Points on a hilly landscape, in no order, each with its height.
From any point a ball rolls to the lowest of the 4 points nearest to it. It stops when none of these is lower. Distance is the straight distance between rows; heights are no part of it.
<764>: [124 118 151 129 113  93 156 143]  height 67.6
<1103>: [116 106  69  97 149 162 121 167]  height 22.2
<921>: [101 108 138 131 105  81 183 157]  height 87.1
<74>: [141 133 153 134 126  74 155 101]  height 49.3
<371>: [ 81 108 165 174  91  97 179 141]  height 46.4
<82>: [ 82  98 171 155  97 122 150 170]  height 92.8
<635>: [136 117 116 109 127 151 104 165]  height 59.0
<129>: [123 114 131 110 115  91 165 158]  height 68.9
<556>: [125 118 131 110 119 100 151 161]  height 59.8
<676>: [156 148 172 151 157 135  79  68]  height 36.6
<22>: [152 146  92 110 118 162 111 138]  height 49.2
<35>: [120 118 144 130 106  81 172 143]  height 79.4
<292>: [110 132 169 159 145  79 154  74]  height 40.3
<598>: [140 163  76 110 117 191 111 133]  height 24.5
<895>: [135 119 127 118 128 158  95 168]  height 70.8
<50>: [161 148 115 114 127 105 146 120]  height 47.2
<294>: [112 120 187 161 111 105 130 116]  height 47.9
<517>: [ 95 117 165 165 107  83 174 119]  height 53.5
<965>: [100  69  85  99 161 170 110 176]  height 22.1
<335>: [130 142 183 149 148 106 106  77]  height 35.3
<269>: [ 92 105 156 142 108 105 157 164]  height 92.2
<336>: [112  98  79  87 141 124 159 177]  height 18.1
<823>: [151 177  85 123 114 186 106 115]  height 27.2
<485>: [143 131 110 104 123 127 128 152]  height 46.6
<503>: [ 85 109 178 189 102 104 157 121]  height 41.1
<470>: [135 135  77 110 128 184 105 154]  height 42.1
<645>: [119 106  43  84 149 152 149 162]  height 14.9
<867>: [128 119 140 119 115 112 135 159]  height 46.9
<1034>: [159 149 123 126 118 153  93 123]  height 49.8
<710>: [124 118  82  99 140 165 118 173]  height 28.3
<825>: [156 152  86  99 121 141 133 133]  height 52.6
<1030>: [107  85  59  97 161 165 118 166]  height 20.4
<26>: [150 159  93 120 114 188  94 137]  height 38.5
<646>: [163 150 148 138 144 135  91  78]  height 34.7
<1028>: [146 145 173 141 134 118  99  98]  height 34.0
<8>: [130 141 160 137 152  79 143  70]  height 43.6
<802>: [160 148 126 126 135 106 130  86]  height 33.4
<36>: [115 139 190 168 169 116  96  62]  height 36.2
<971>: [133 126  75  97 137 168 118 158]  height 16.7
<45>: [160 144 105 116 123 132 123 134]  height 51.1
<3>: [162 146 108 112 117 122 129 122]  height 48.8
<254>: [147 138 144 126 117 125 107 137]  height 50.1
<853>: [ 75 103 169 194  89 111 172 145]  height 43.2
<99>: [156 184  85 125 106 185 103  85]  height 29.4
<204>: [170 165 123 131 127 155  92  91]  height 40.7
<986>: [147 137 111 110 124 178  87 151]  height 78.5
<439>: [ 92 123 191 182 116  94 146  98]  height 38.6
<1068>: [146 134 102 106 125 141 117 150]  height 52.1
<587>: [121 148 183 154 188 108 101  53]  height 38.0
<748>: [152 134 103 103 126 117 141 154]  height 49.7
<952>: [150 138 151 130 133  94 127  93]  height 34.1
<859>: [130 149  57 102 121 179 129 140]  height 11.0
<194>: [111 114 170 147 107  96 147 135]  height 51.3
<1008>: [157 175  65 105 108 166 134 114]  height 17.0
<102>: [141 129  87 104 129 183  94 158]  height 58.4
<1079>: [169 157 111 119 120 140 113 110]  height 45.5
<1045>: [124 134  50  94 133 169 133 145]  height 6.3
<664>: [132 127 155 134 116  88 147 122]  height 63.7
<963>: [118  91  96 105 148 163 105 173]  height 29.0
<395>: [169 161 137 135 137 137  95  80]  height 36.8
<465>: [ 95 112 156 172  92  77 191 132]  height 57.8
<450>: [174 174 113 131 128 143  99  73]  height 42.0
<270>: [124 108 127 110 130 150 113 176]  height 40.6
<55>: [100 113 180 166 104  96 151 121]  height 45.0
<496>: [106  86  56  92 157 160 137 170]  height 19.2
<1012>: [ 92  82 127 112 130 125 131 186]  height 15.7
<866>: [171 160 113 131 123 146 108  97]  height 43.5
<805>: [110 138 196 170 160 104 109  59]  height 36.1
<759>: [117 122 164 151 116  75 170 108]  height 58.7
<241>: [150 129 165 134 118 133  95 125]  height 41.0
<724>: [114 101 107 103 133 134 129 182]  height 20.2
<1054>: [152 146 157 138 144 112 108  79]  height 32.2
<141>: [107 119 154 149 109  67 184 117]  height 64.2
<631>: [ 99  76  93  95 156 139 137 186]  height 17.3
<962>: [100 124 184 169 138  96 141  78]  height 37.4
<370>: [122 138 165 147 170  85 136  64]  height 40.5
<190>: [139 128 150 129 117 107 126 127]  height 57.4
<1121>: [102 126 199 179 139 103 121  83]  height 36.9
<752>: [108  89  91  94 141 123 146 179]  height 12.9
<1097>: [115 129 172 154 130  81 154  88]  height 44.2
<632>: [103 118 179 170 114  88 160 100]  height 41.2
<431>: [133 117 107  97 130 119 142 165]  height 35.6
<953>: [124 109  70  93 147 150 135 166]  height 19.7
<463>: [170 187  81 124 110 165 118  72]  height 38.2
<219>: [120 129 179 157 131  95 124  98]  height 49.4
<869>: [123 111  87 103 141 183  98 169]  height 52.2
<768>: [169 173  95 120 122 134 123  86]  height 46.5
<809>: [167 174 116 136 114 179  82  94]  height 37.5
<17>: [161 152 142 128 139 107 117  84]  height 29.7
<861>: [103 106 155 144 105  87 170 149]  height 88.7
<636>: [154 176  74 112 107 177 122 111]  height 21.4
<195>: [104  89  76  97 159 169 117 175]  height 21.5
<980>: [154 159 146 132 163  99 120  64]  height 23.7
<871>: [140 156  92 122 115 207  84 139]  height 45.9
<616>: [ 99 102 125 111 118 104 164 174]  height 76.4
<701>: [116 105 145 122 110 112 144 164]  height 40.9
<997>: [114 102  80 106 146 188  99 166]  height 41.6
<844>: [165 151 151 140 130 148  75  96]  height 36.5
<193>: [ 88 107 181 174  98 110 148 139]  height 42.9
<780>: [123 146 176 154 182  96 114  54]  height 37.9
<251>: [108 103 146 121 118 129 121 172]  height 25.7
<440>: [ 96  74 112 100 144 150 119 187]  height 18.0
<400>: [ 87  79 140 120 126 135 127 190]  height 14.3
<374>: [116 122 160 151 123  64 175  99]  height 53.6

For each start below, name the point where the ball stops.
<965> -> <400>
<485> -> <752>
<635> -> <752>
<871> -> <1045>
<895> -> <752>
<254> -> <980>
<496> -> <1045>
<1034> -> <980>
<748> -> <752>
<3> -> <980>
<8> -> <980>

Two balls start at each pair of points below. Name the first point that both come to, or write -.
<1068> and <22> -> -
<99> and <986> -> -
<823> and <809> -> <636>

Call two points neighbours if one is among the 4 nearest of the other. Go from one point of each pair to the other, from neighbour to neighbour, staying as low as possible. Name the highest point that can't be avoided.
<400> and <971> -> <953>
<980> and <1045> -> <204>
<752> and <1008> -> <598>
